Points, in no order, along strands that fork and pass close to each other.
(in the rows, 128 means zero)
Two points are linked if the straight distance between their rows is under 107. Some points are linked to none.
K_507: [ 85 118 142 131 166 147 148 142 118 100 134 131 102 146 178 164  98 143
  78  99  75 148 150 118]
K_76: [153 186 138  91  94 136 132 130  78 117 176 141 142  89 140 154 173 173
 183 161 110  88 148 150]
K_979: [ 85 154 134 116 147 123  84 158 137 109 118 155 145 107 166 143 148 151
 118 117 136 118 111 153]
K_394: [135 108 105 183  78 114 149 138  95 147 126 131 141 139  30  96 100 141
 126 162 165 136  83 101]
K_222: [125  92 147  95 151 115 160 156 156  89 130 104 123 137 190 199 142 131
 106 105  85  88 182 150]
K_962: [175 176 152 148 105 166  73 145 146 137 177 118 112 131 162 187 127 182
 138 117 162 134 105 208]
K_764: [110 127 152  87 137  94  92 139 158 122  83 134 147 103 130  70 116 127
 120 133 169  67 144 115]
K_113: [137 134 118 109 145 195 132  92 127 181 103 125 122 160 131 131 132  69
 136 118  96 168 118 121]
K_397: [119  84  89 130 121 138 157 159 116 130 186 114  81 137 121 193 178 115
 125 132  91 114 122 132]
K_127: [139 187 101 117 128 143 134  89 136 178 110 157 135 150  58  60  99  82
 121 133 120 116 126  83]
K_422: [123 183 134 105 165 161 101 156 176 169 157 152 125 152 230 153 166 161
 142  92 138 136 140 116]
K_102: [134  85 113 177 145 149 159 131 122 117 161 135  91 153 121 183  88 169
  88 103 106 202 126 147]
K_189: [114 123 130 117 144 126 147 115  79 150 142 139  83 211 176 127  95  76
  95 100  83 181 130 108]
K_823: [169 185 134  96 150  74 119 124 145 129 101 147 155 126 210 111 186 121
 160 130 156 122 156 138]
K_802: [ 81 137 117 137 168 143 120 150  91 126  99 154 116 163 154 124 105 124
  73 151 125 161 112 112]
K_438: [173 171 110 120  93 189 117 134 118 160 160 154 151 134 137 122 185 141
 114 130  56 130 111 173]
K_725: [133 134  98 108 168 135 163 138 116 120 111 115 124 127 125 134 123  91
  85 191  92 147 150  71]
K_865: [130 123 116 100 124 131 151 165 144  83 109 119 150  72 149 159 156 147
 138 153  98 134 151 120]
K_835: [107 129 119 108 123 180 121 203 151 138 194 132  98 151 173 205 162 154
 130 123 104 128 113 127]
K_650: [172 184 113 127  82 100 137 141 108 109 177 133 139  70 103 130 161 155
 170 182 104 106 142 129]
K_775: [141 111  83 181 101 125 115 161 133 149 169 168  90 128 157 153 143 134
 170  91  98 179 124 127]
K_991: [109 151 115 134 163 175 114 165 124 146 130 159 111 172 172 150 122 125
  63 131 100 181 104 113]
K_279: [131 153 129 131 181 154 105 173 166 134 133 136 114 167 208 170 111 135
  64 114 129 181 126 105]
K_711: [128  82  81 151 106 145 144 133 125 132 146 108  79 112 113 167 156 123
 157 138 129 139 120 136]
K_654: [131  40 108 190 115  70 164 120 104 107 143  95 112 116 123 121 104 132
 139 133 137 132 152  86]
K_44: [140 162 138 160  65 111  94 131  73 111 160 128 119 102 128 122 144 147
 178 135 116 127 111 180]
K_358: [143 200 113  65 116 146 135 140 108 153 172 154 138  97 122 148 167 147
 167 177 111  71 147 106]
K_333: [125 137 154 100 173 132 140 161 177 110 148 125 103 163 232 175 126 130
 127  56  93 128 180 109]
K_423: [ 97  80 123 146 130 109 183 133  91  97 159 136 132 124 100 141 135 145
  91 113  54 150 140 102]
K_99: [132  56 143 113 132 104 152 128 146  90 131  96 106 124 161 200 119 128
  91 114 107 100 170 179]
K_83: [131 132 111 120 166 123 180 123 103 116 105 111 109 149 174 129 127  92
  94 155  84 161 165  69]
K_146: [ 64 112 140 113 151 144 137 136 111 101 130 131 112 117 154 134 117 128
 117 103  75 136 143 104]
K_80: [106 180 134 152 142 137  86 132 111 126 148 161 148 117 128 143 171 156
 116 117 116 122  92 176]
K_160: [107 154 117 105 106 169 115  92 116 160 130 147 141 102  62  85 140 118
 156 103  88 110 119 127]
K_757: [166 163 145 219  68 111 128 121  71 122 140  95 132 144  66 114 127 105
 159 129 162 108 110 170]
K_843: [120 125 137 112 174 142 114 117 149 129 118 132 164 116 159 172 142 107
 132 114 116 175 121 144]
K_312: [157 197 132 112 140 188 118 120 119 184 167 139 152 140 185 134 203 151
 140 156 103 101 140 138]
K_856: [ 73 120 152 140 170  71 161 110  66 123 141 139 120 191 171 101  98 120
  89  96  99 148 141  86]
K_202: [119 169 132 178 112 119 100 115  88 127 155 146 150 113  69 102 173 156
 122 118 122 102  90 165]
K_335: [168 195 155 104 150 137 106  95 134 126 103 126 125 114 155  88 141 148
 145 139 153  41 184 175]
K_211: [ 70 117 148 109 148 116  91 177 145  90 128 154 122 132 169 157 106 144
  99  87 131 131 122 146]
K_718: [175 217 118 100 118  60 137 102 147 113 141 122 100 112 150  92 173 133
 169 147 179 131 130 112]
K_419: [152 135 134 116 170 138 114 151 184 129  98 137 110 158 227 142 124 124
  97 104 143 173 149 129]
K_542: [151 177 117 113 130 197 116  97 124 188 129 120 139 132 102 142 171 105
 148 140 110 105 114 154]
K_505: [132 175 156 179  75 145 139 115  89 122 104  83 142 123  57 133 102 122
 137 143 170 103 102 174]
K_364: [156 201 140 150 144 171  96 125 111 148 119 137 154 144 171 139 151 122
  92 151  94 165 105 160]
K_155: [156 117 120  99  96  90 115 166 153  95 102 131 146  75 131 138 157 154
 133 169 153  93 147 174]
K_828: [106  93 123  78 175 109 144 127 162 109 131 107 121 102 129 147 149 116
 132 125 137  63 176 114]
K_305: [192 145  67 175  48 137 117 124  92 153 137 152 114 139 100  90 151 112
 149 125 102 115 124 167]
K_997: [174 197 109  89 134 181 122 103 127 194 146 122 138 131 133 122 177 105
 147 168 101  94 136 122]
K_134: [181 176 148  90 141 117 108 148 156 136  90 154 154 133 228 128 172 134
 127 144 139 108 166 175]
K_937: [143 196 171 164 166 135  94  89 121 114  83 131 161 139 158  96 129 134
 111 101 138 122 140 179]
K_178: [123 136 106 172  78 146 141 121 102 150 111 112 120 121  38 126 115 123
 137 153 160 123  93 137]
K_925: [123 118 133 187 117 148 136 122 136 115  74 133 144 129 103 150  89 173
 112 115 178 170 106 189]
K_612: [144 162  93  87 124 130 109 152 103 150 122 156 158 146 115 122 155  69
  93 164  92 135 100 119]
K_815: [121 124 117 125 139 131 155  97 110 155 144 138  61 199 165 110 142  84
 119  73 104 195 114 104]
K_453: [136 121  76 175 105  96 128 164 127 126 138 154 114  91 182 138 170 156
 201 128 137 113 160 122]
K_849: [111  93 118 102 186 165 137 101 166 136 110  94 106 123 140 165 150 117
 130 115 146  92 150 139]
K_129: [128  31 168 102 123  98 143 139 163 100 110 129 112 128 130 147 116 124
  89 103 110 104 174 181]
K_220: [175 163 115  99 138  75 131 125 161 118  69 126 122 119 185  94 156 105
 134 149 171 136 156 119]
K_356: [ 78  78 156 129 167 117 154  84  96 120 138  98 137 139 107 124  94 130
 101 111 114 113 135 101]
K_782: [109  53 114 185 100  82 157 134  87  98 159 102  84 139 142 163  98 132
 120 122 119 140 142 131]
K_942: [128 116 116 120 127 166 139 170 164  97 122 126 121  94 179 168 158 174
 124 132 105 142 143 143]
K_112: [128  90 113 111 111  98 164 139 135 102 186 102 117  96  65 147 115 104
 130 167  89 116 140  71]
K_156: [130 209 139 136 125 108 108  97 178 150 148 141 123 127  97  86  67  84
 144 186 143 106 117  75]
K_511: [120 154 126 109 113  96 139 117 130 100 114 125  76 137 176 106 170 135
 145  93 165 193  91 131]
K_360: [114  80 130 132 132 167 141 106 162 104  76 116 113  99 122 138 105 156
 123 107 138 135 145 165]
K_15: [158 122 133 170 102 109 125 124 149 110  65 115 159 106  82 124 128 158
 104 144 193 100 123 191]
K_74: [119 106 120  89 131 129 145 105 139 150 164 150 149 151  39  72  79  88
 102 128 102 105 119  60]
K_350: [137  75 173 116 143 124 148 118 156 115  78 110 175 118  79  71  56 165
 101 138 177 102 130  93]
K_643: [121 120 162 115 134 117 112 113 167 121  76 121 162 101  91  59  75 150
 103 135 177  75 134  92]
K_791: [147 137  96  97  86 195 116 140 130 151 143 177 143 138 128 120 147 125
 105  95  52 158 104 158]
K_482: [128 184 109  81 129 129 133 134 161 141 160 150 125  97 100 109 108  88
 150 175  88 106 147  65]
K_369: [121  96 122  92 165 174 118 133 189 142 103 124 104 128 167 163 149 141
 123 113 153  92 150 172]
K_850: [108  69 145 146 122 120 158 128 114 112 132  88 132 131  54 109  58 166
 110 165 180 108 103  82]
K_905: [106 122 109 110  78 164 119 124 110 142 153 151 111  96 100 117 150 134
 171  99  74 138 111 143]
K_223: [105 123 138 129 121 101  96 124 136 117 133 120 160  89  92 121 155 152
 150 126 179  83  98 146]
K_498: [153 145 131 125  88 184  96 139 121 147 142 132 129 132 129 171 118 118
 129 128  92 191  83 175]
K_928: [103 120 159  56 142 114  97 130 140 118 118 135 161 103 179 149 135 116
 187 107 140 123 144 149]
K_564: [132 129 129 111 134 195  96 170 173 153 187 114 100 134 169 195 127 157
 119 115 123 161 111 135]
K_243: [140 157 108 105 116 121 158 126 133 136 142 117  72 149 187 112 202 118
 161 110 130 181 109  98]
K_882: [113 160 107 113 148 115 140 101 134 131 104 116  84 118 139  75 116 101
 149 135 139 130 148  59]
K_582: [ 79 101 151 133 171 107 106 113 149 125  74 157 136 152 155  75 107 136
  98  74 170 123 135 125]
K_517: [126 142 120 123 160 155 124  94 141 172 125 131  96 164 177 128 154  81
 159  85 126 181 115 111]
K_377: [112 148 152  75 140 144  79 119 132 146 128 128 142 125 175 173 135 117
 179 117 164 117 119 178]
K_293: [122 134  95 140  94 122 138 165 130 109 145 154 114  81 160 147 181 194
 178 127 130 106 143 143]
K_311: [136 210 145 101 119 107 101 106 138 137 149 130 143  99 110  85  91  96
 158 173 114 104 136  85]
K_292: [168 203 148 109 129  92 102 100 137 123  88 127 112 123 169  59 138 128
 151 129 171  73 172 151]
K_241: [ 90 127 124  64 162 144 131 149 121 137 153 119 108 142 182 172 165 104
 169 125 119  98 147 106]
K_408: [156 204 100 100 139 143 128 113 128 174 127 126 119 122 155 104 170 100
 156 161 112 117 141  91]
K_978: [162  73 100 174 107 116 114 148 180 120 104 145  87 111 175 151 113 151
 158  97 156 151 157 171]
K_53: [142 117 139 125 143 111 104 129 165 127  54 138 165 115 101 117 135 133
  86 146 176  94 136 179]
K_88: [169 227 143 146 141 113 114  81 113 125 100  97 101 140 145  72 136 112
 149 133 173  95 146 138]
K_383: [ 98 155 116  93 169 103 150 185 149  88  98 140 132 140 192 135 175 132
 141 117 114  89 171  78]
K_107: [155 157 134 229  88 123 115 117 103 119 118 110 121 137 117 149 130 136
 157 116 175 127 111 201]
K_605: [152 182 171 158 134 106 117  96 121 107 125 115 195  97  69  87  95 146
 104 164 138 107 113 108]
K_405: [105  43 183 112 167  78 136 127 139 105 107 135 167 148 143 100 110 137
  69  91 132  99 148 118]
K_857: [111 166 118 110 148 124 144 181 144 111 112 135 102 167 230 133 178 129
 154 113 117 130 147  81]
K_630: [107 104 113 193 107 111 134 125 101 127 133 159 155 114  78 101 142 168
 122 113 120 171  87 123]
K_298: [111  64 111 167 111 100 153 131 111 100 132  99 112 110  85 119 102 150
 123 149 158 122 118  98]
K_183: [ 80 117 140 119 152 164 136 100 103 133 111 151 128 126 130 105 102 119
 127  97  76 173 133 105]
K_175: [167 181  93  96 122 119 157 109 141 160 138 120  87 129 161 101 194 103
 176 136 129 160 124  82]
K_63: [145 115 122  95 127 195 119 133 130 167 136 130 124 177 158 156 116  70
 105 125  76 190 109 131]
K_544: [108 122 121  73 134 106 129 122 126 148 171 140 130 145  81  83 107  59
 125 123  94 102 128  48]
K_548: [115  70 142 111 161 112 118 144 168 127  61 151 131 139 116 114 126 122
  66 129 156  95 149 158]
K_998: [164 189 139 130 115 175 121  96  92 143 151 110 138 119  87 127 163 129
 155 145 100  97 129 176]
K_635: [142  56 146 104 112  98 137 132 186 101 107 115 140  75  84  93 108 152
 124 135 153  83 155 116]
K_297: [147 124  89 214  90 128 135 112 113 139 101 127 115 102 110 112 131 145
 161 134 138 156 125 134]
K_705: [105  78 115 194 106  97 129 139 117 103 133 153 132 105 133 112 124 171
 138 102 130 176 112 119]
K_870: [137 128 118 155  99  95 125 143 109 130 150 140 171 114  40  99 119 139
 100 177 143 132  71  92]
K_751: [ 82 117 147  80 154  91 119 128 113 127 161 108 131 127 123 110 123  73
 152 126 120 103 129  56]
K_435: [125 105 116  72 105 159 125 160 104 132 145 145 134 155 143 156 132  68
 111 126  56 165 110 133]
K_314: [185 169 165 135 135 180 107 114 101 128 178 101 142 152 158 178 178 155
 146 157 143 103 127 214]
K_720: [143  70 117 140 103  95 170 124 134 118 189 114 130 109  42 116  94 121
 125 157 107 134 120  58]
K_370: [135 132 150  98  99 127  89 133 133 116 130 131 139 103 156 170 139 158
 170 127 168 105 124 210]
K_481: [152 127 121 164 106  76 117 133 141 129 174 126 165  96  43 120 140 136
 135 166 163 114  73  91]
K_567: [ 67 132 138 120 149  92 142 130  81 135 166 121 107 181 154 163 135  89
  82  91  70  86 131 106]
K_848: [ 95  79 157 128 143 106 165  94  88 131 174  85 129 143  65 123  81 127
  92 136 118  86 126  83]
K_123: [ 88 104 126 139 178 181 169  74  99 161 115 114  98 182 103 140  93 110
 103 103 106 138 142 125]
K_347: [136 197 154 162 122 141 129  98  97 134 109 128 171 121  48  73  83 135
  98 164 125 118 117 111]
K_426: [104  83 106 106 114 154 143 142  87 128 152 173 121 184 101 128  94 119
  70  98  70 164 111 148]
K_839: [104  95  98 102 142 120 144 139  95 131 151 143 140 153  72 129 137  87
  76 142  90 124 112 102]
K_263: [175  91 126 163  75 102 110 127 162 124  89 137 118  95 154 125 127 149
 186 110 160 130 158 201]
K_49: [120  98 118  91 107 137 136 153 109 114 155 124 136 109 122 168 148  94
 152 135  76 166 114 127]
K_38: [155 202 129 121 115  73 123  96 117 115 118 117 100 127 162  86 183 130
 161 118 171 155 106 138]
K_801: [170 169 119 136  80 118 121 116 112 119 152 112 136  73  71 119 129 131
 160 180 108 119 124 132]
K_595: [120  91 113 188 136 161 158 125 123 123 106 135 116 151  98 165  85 169
 113 127 157 197 111 164]
K_496: [ 94 104 127  98 157 128 130 106 165 119 142 102 121  83  82 124 120 129
 151 128 151  72 146  95]
K_712: [107 140 105 102 103 170 119 183 116 141 166 139 111 121 157 175 181 149
 149 154 111 113 106 142]
K_738: [122 107  86 133 106 145 128 132 140 124 125  99  85  86 110 154 150 148
 159 157 162  96 129 145]
K_891: [125 145 175  96 124  91  76 122 148 122 130 120 177  93 105  84 120 149
 143 129 184  45 113 123]
K_355: [147 110 139  84 146 184 104 167 210 153 121 134 112 135 205 164 145 160
 111 123 144 109 158 167]
K_939: [113 112 139  77 156 120 153 191 166  85 101 137 127 147 195 164 157 137
 125 110  98  75 187 124]
K_540: [146 102 144 184  79  86 118 131 119 101  83 108 165 110  97 109 104 161
 123 146 198 124  98 163]
K_141: [140  79  87 104  76 145 148 143  84 125 122 138 134 156  68 123  98  94
 101 163 103 168 105 140]
K_400: [142  70 106 119 101 126 172 112 123 135 164 130 140 142  17  97  88 112
 112 141 111 133 117  87]
K_365: [135 129  88 105 143 115 163  89 111 160 137 124  76 182 105  89 132  54
 120 116 116 137 136  70]
K_947: [158  54 122 155  91  73 134 136 167 105 106 119 138  74 110  83 125 164
 152 123 165 108 148 110]
K_773: [117  93 145 117 175  68 150  98 135 113  99 104 124 151 149  90 103  98
 103 114 166 118 158  83]
K_306: [147 168 115 121 161 112 126 117 162 115  95 117 156  95 104 125  98 110
 100 199 150 125 135  92]
K_914: [118  60 114 146  84 123 154 139  69 116 131 109 108 149  85 144  85 109
 128 162 122 179 108 134]
K_108: [143 130 124  98 158 118 128 145 160 113  75 121 125 132 216 134 140  99
 120 136 136 145 156 124]
K_72: [ 84 102 117 130 140 120 150 140  98 125 182 115  94 156 124 191 155 110
  81 113  76  90 120 135]
K_98: [167 164 145 134  89 180  86 142 126 152 176 122 126 133 151 185 143 144
 148 137 115 165  92 192]
K_927: [ 79 113 114 132 133 104 110 151 113 121 153 132 144 104  88 133 162 133
 126 134 143 111  86 117]
K_761: [144 152 140 173 119 147  95 135 140 112 106 138 138 122 130 169 100 171
 100 116 156 176  98 195]
K_186: [123 119 151 215  74  98 110 122  91 138 126 126 162 144  90 118 109 138
 155 100 176 162  71 150]
K_602: [154 155 145 107 107 138 106 109 146 117  97 120 127  82 110 107 137 169
 148 138 158  49 163 196]
K_253: [ 78  68 172 135 172 129 121 110 151 119  87 142 147 160 118 120  75 150
  95  70 169 133 128 152]
K_294: [ 67  70 121 158 141  98 115 143 123 107 166 133 120 128 105 153 152 145
 117  95 153 120  89 135]
K_259: [109 115 143 119 151  85 160 125 118  93  94 119  87 166 219 120  95 112
  94  99 116 145 174 112]
K_981: [119  95 157  60 148  89 123 141 162 106  93 137 162 106 173 114 140 106
 152 106 124 111 174 125]
K_406: [177 225 138 134 145 140 114  87 103 145 118 106 117 135 162  93 157 108
 150 152 127 112 145 132]
K_181: [178 197 124 117 162  99 117 106 156 121  81 118 155  99 149 105 130 111
 118 178 153 112 156 122]
K_399: [108 161 129 129 152 106  98 120 149 129  66 161 116 132 184  73 139 137
 114  95 163 115 140 139]
K_411: [162 139 147  73 136 143 109 177 189 153  91 157 130 145 231 138 156 140
 121 134 137 108 169 164]
K_465: [111 186 142 158 156 144 103  97 113 138  72 127 158 138 124 110 121 128
 106 125 161 117 111 155]
K_308: [158 181 110 104 119 159 100 151 113 173 129 146 147 169 177 128 170  78
 105 155  92 154  98 137]
K_520: [ 75  77 169 104 159  81 103 167 153  93 118 157 139 148 167 129 116 129
  83  73 132 104 140 138]
K_285: [ 96 161 118 122 146 112 101 145  91 133 103 150 152 142 134 111 133  96
  90 160 126 149  95 100]
K_689: [166 125 100 153  79 165 121 175 143 141 177 155 101 119 151 163 134 153
 138 101  73 207 113 134]
K_22: [108  82 117 149 151 194 166  95 118 146 126 119 104 155  84 161 113 124
 106 112 101 160 124 141]
K_976: [109 100 133 138 178 147 188  97 109 141 107 113 161 144  50 102  76 142
 110 161 130 154 139  93]
K_734: [127 131  98 193  96 106 114 119 103 147 149 159 144 113  69  95 175 148
 142 109 124 126  91 141]
K_655: [ 78  52 168 151 161 120 151  97 113 107 125 112 153 146 100 129  87 160
 106  87 147 140 118 133]
K_771: [110 140 163 147 135 129 131 109 117 155 116 110 194 133  44 110  99 120
 121 132 181 115  74  92]
K_70: [160 113  91 136  67 171 128 142 102 143 119 132 119 133 100 146 131 109
 122 161  99 175  91 161]
K_401: [123 175 121 115 119 156 126  92 140 163 134 137 145 110  36  89 110 105
 140 131 116  97 118  96]
K_539: [125 171 141 137 131 127 138 102 164 154 127 141 146 140  66  93  44  97
 118 192 140 129 115  59]
K_710: [ 99 139 138 165 144 154 132 106 119 130  70 128 165 129  89 131 108 151
 105 131 169 141 104 152]
K_73: [104 155 123  58 127 176 123 155 116 157 154 139 126 125 189 173 171 146
 176 146 122  94 135 116]
K_440: [134  39 134 147  79  67 126 162 148  87 105 135 129  93 145  92 123 157
 141 109 148 123 148 131]
K_50: [104 139 156 124 145 120 154 135 101 100 127 112  90 170 224 158  77 117
  89  97  75 155 166 106]
K_437: [117 101 155  80 168  82 134 127 146  94 111 110 176 100 154 123 130  93
 142 127 120 134 160  84]
K_869: [115  78 165 113 141 109 147 113 127 109 153  73 132 129  73 124  44 123
 104 164 156  92 115  66]
K_166: [105 126 119 104 117 167 132  99  97 150 107 158 150 130  79  77 112 109
 123 109  78 153 122 109]
K_552: [133 141 111 111 154 123 144 122 129 124 115 125 155 109  82 127 102  96
 100 194 111 152 130  74]
K_464: [ 93 100 149 117 145 128 124 102 146 129 148 104 147  94  64  98 107 134
 141 113 148  92 110  69]
K_735: [163 119 129 151  82 102  93 129 137 123 133 134 119 107 166 163 136 155
 198 113 172 127 134 203]
K_703: [121 146 155 111 139 119 127  85 123 144 106 112 162 113  99  78  79  92
 156 137 132 153 128  63]
K_327: [133  49 142 189 101 100 155 136 126 121  82 106 156 143  85 106  87 167
 133 124 219 128 102 130]
K_518: [134  49 143 108 132  92 155 127 155  78 109  98 152  85 109 130 111 134
 110 140 131 119 160 117]
K_116: [148  84 103 146 112 161 128 155 183 112 125 127  84 103 171 169 143 178
 134 113 144 137 143 171]
K_376: [185 184 163 142 123 166 135 101  87 102 162  85 132 125  69 135 146 116
 171 151 128  89 147 181]
K_732: [ 79 172 116 117 148 181  89 142 129 168 141 157  98 147 164 130 158 130
 126 105 114 117 103 128]
K_754: [117  97  95 153  74 111 114 146 106 141 168 164 111 115 118 124 154 117
 190  97 100 155 106 134]
K_339: [118  32 178 117 148  90 125 142 162 118  91 139 164 136  96  97 122 145
  76 104 160  96 121 136]
K_374: [105 114 111 105 148 161 132 136  88 153 130 179 118 212 136 114  85  97
  71 102  81 179 117 132]
K_970: [177 196 167 136 155 165  92 115 120 132 142 110 160 140 186 160 161 133
 128 148 119 133 126 190]
K_173: [172 160 120 225 102 135  98 119 132 146 141 132 109 137 135 165 128 147
 167  90 161 159 111 193]
K_487: [131  89 121 118 108 102 145 142 140  79 117 103 144  65 118 142 128 140
 147 153 120 145 142 118]
K_115: [154 131  67 182 107 118 112 149 111 172 144 152 107 117 179 150 167 124
 197 151 131 121 147 132]
K_541: [111  92 122 156 135 140 153 162 130  84 147 127  91 127 160 188 106 166
  79 109  94 162 137 140]
K_467: [113  99 160 127 181 120 162 105 124 130  88 109 184 145  90  79  60 150
 110 145 169 134 129  76]
K_40: [135 129 109 186 117 139  94 134 161 135 147 148  88 115 123 163 112 175
 155  65 164 164 109 165]
K_145: [116 110 164  97 157 101 120 102 129 113 103 105 183 103 127 104 103  99
 143 131 136 152 128  82]
K_884: [120 150 141 112 137  96 134  94 150 122 109 109 114 110 128  63  71 104
 152 141 154 131 146  47]
K_702: [138 169 117 120 122 131 146 166 150 134 134 127  90 168 235 128 186 125
 147 120 120 178 121  89]
K_65: [151 138 144 198  65  88 107 121  78 130 139 111 163 131  70 112 130 115
 160 135 160 136  78 150]
K_39: [152 153 141 109 139 173  67 165 183 146 156 118 116 129 165 197 114 160
 115 106 168 147 106 173]
K_833: [124  37 140 180 100  85 139 137 124  89 110 132 141 115 138 103  90 172
 135 104 154 171 128 126]
K_975: [106  57 122 154 106 102 160 130  68 108 160 106 101 157 106 171  96 124
  96 143 104 157 117 139]
K_619: [103 107 128 118 157  95 154  82  87 162 142 117 108 193  98  90 102  62
 117 109 130 128 127  68]
K_854: [125 127 131 102 152  87 176 128 116  86 101  93 106 132 187 124 105  95
 107 140 101 122 188  69]
K_922: [103  70 162 118 136 106 140 122 123 101 156 107 164  88  90  97 113 157
 126 109 125 116 102  59]
K_906: [171 201 181 142 125 130 123  91 113 104 164  91 165 110  52 114 108 107
 162 154 127  89 141 147]
K_622: [176 144  61 190  80 127 104 138  97 177 136 157 107 130 137 109 156 102
 174 143 105 111 140 139]
K_557: [ 94  99 116 161 137 138 105 134 151 116 140 143 106 117 118 168 134 161
 126  82 155 148 101 165]
K_295: [ 84 111 130 122 153 163 146  92  88 167 105 118 110 189  90 111  87  77
 120 108 130 142 121 107]
K_296: [116 110 111  78 131 122 151 152 118 113 164 112 131 105 102 162 154  92
 144 153  82 116 139  93]
K_45: [113 105 100 126 104 162 126 156 118 131 161 185 115 145 107 139 127 135
  97  82  64 182 100 141]
K_324: [131 184 134 120 143 196 107 145 156 180 174 147 144 138 197 155 189 182
 129 134 114 116 127 142]
K_470: [125 159  89 127 155 133 156  92 134 165 110 132  83 152  92  77 116  87
 122 139 137 133 133  59]
K_504: [ 76 136 118 104 167 115 138 137 107 140 157 118  81 171 174 151 159  84
 126 100  99  91 140  91]
K_212: [132  34 155 135 119 105 124 141 169  95 114 140 106 135 124 161  85 144
  98  87 149 149 146 188]
K_781: [162 164 159 143  99 100 110 108 122  96 139  95 172  77  80 114 112 139
 147 167 143 104 120 140]
K_652: [154 139 103 142  95 129 121 116 145 124 115 107 106  75 102 133 148 171
 169 155 182  66 145 173]
K_628: [194 147  87 167  58 175 131 122 106 158 127 128 123 152  84 131 156 115
 126 135 109 133  97 191]
K_586: [125 163 106  70 127 134 135 146 145 132 167 132 128  82  98 151 139 117
 164 182 113  92 143  87]
K_10: [105  73 117 153 142 153 190  96  98 129 116 110 127 139  48 128  93 146
 117 140 124 153 130 121]
K_640: [139 193 149 144 159 141  82 113 155 132  89 159 135 132 195 106 132 154
 105  89 139 129 139 172]

A fork is a point with three links. Follow the links from the first point to the second and name the forks in between, in order.
K_186, K_619 => K_757
K_374, K_312 => K_296 K_586 K_781 K_997
K_189, K_243 => K_296 K_586 K_781 K_997 K_408
K_383, K_358 => K_243 K_408 K_997 K_781
K_711, K_720 => K_408 K_997 K_781 K_586 K_296
K_296, K_718 => K_586 K_781 K_997 K_408 K_243
K_725, K_970 => K_220
K_882, K_465 => K_470 K_160 K_507 K_925

Follow the links from the first point to the second, and from the first to the third. Name the last point that the two ways share.
K_791, K_358, K_74 => K_296
K_72, K_38, K_939 => K_243
K_400, K_45, K_156 => K_296
K_655, K_83, K_470 => K_507

A fork is a point with three links, a tip a point with one. Leave the first point through the second and follow the links. Name the first fork or tip that comes.
K_734, K_202 => K_327
K_823, K_134 => K_922
K_833, K_440 => K_470
K_22, K_10 => K_757
K_922, K_464 => K_220
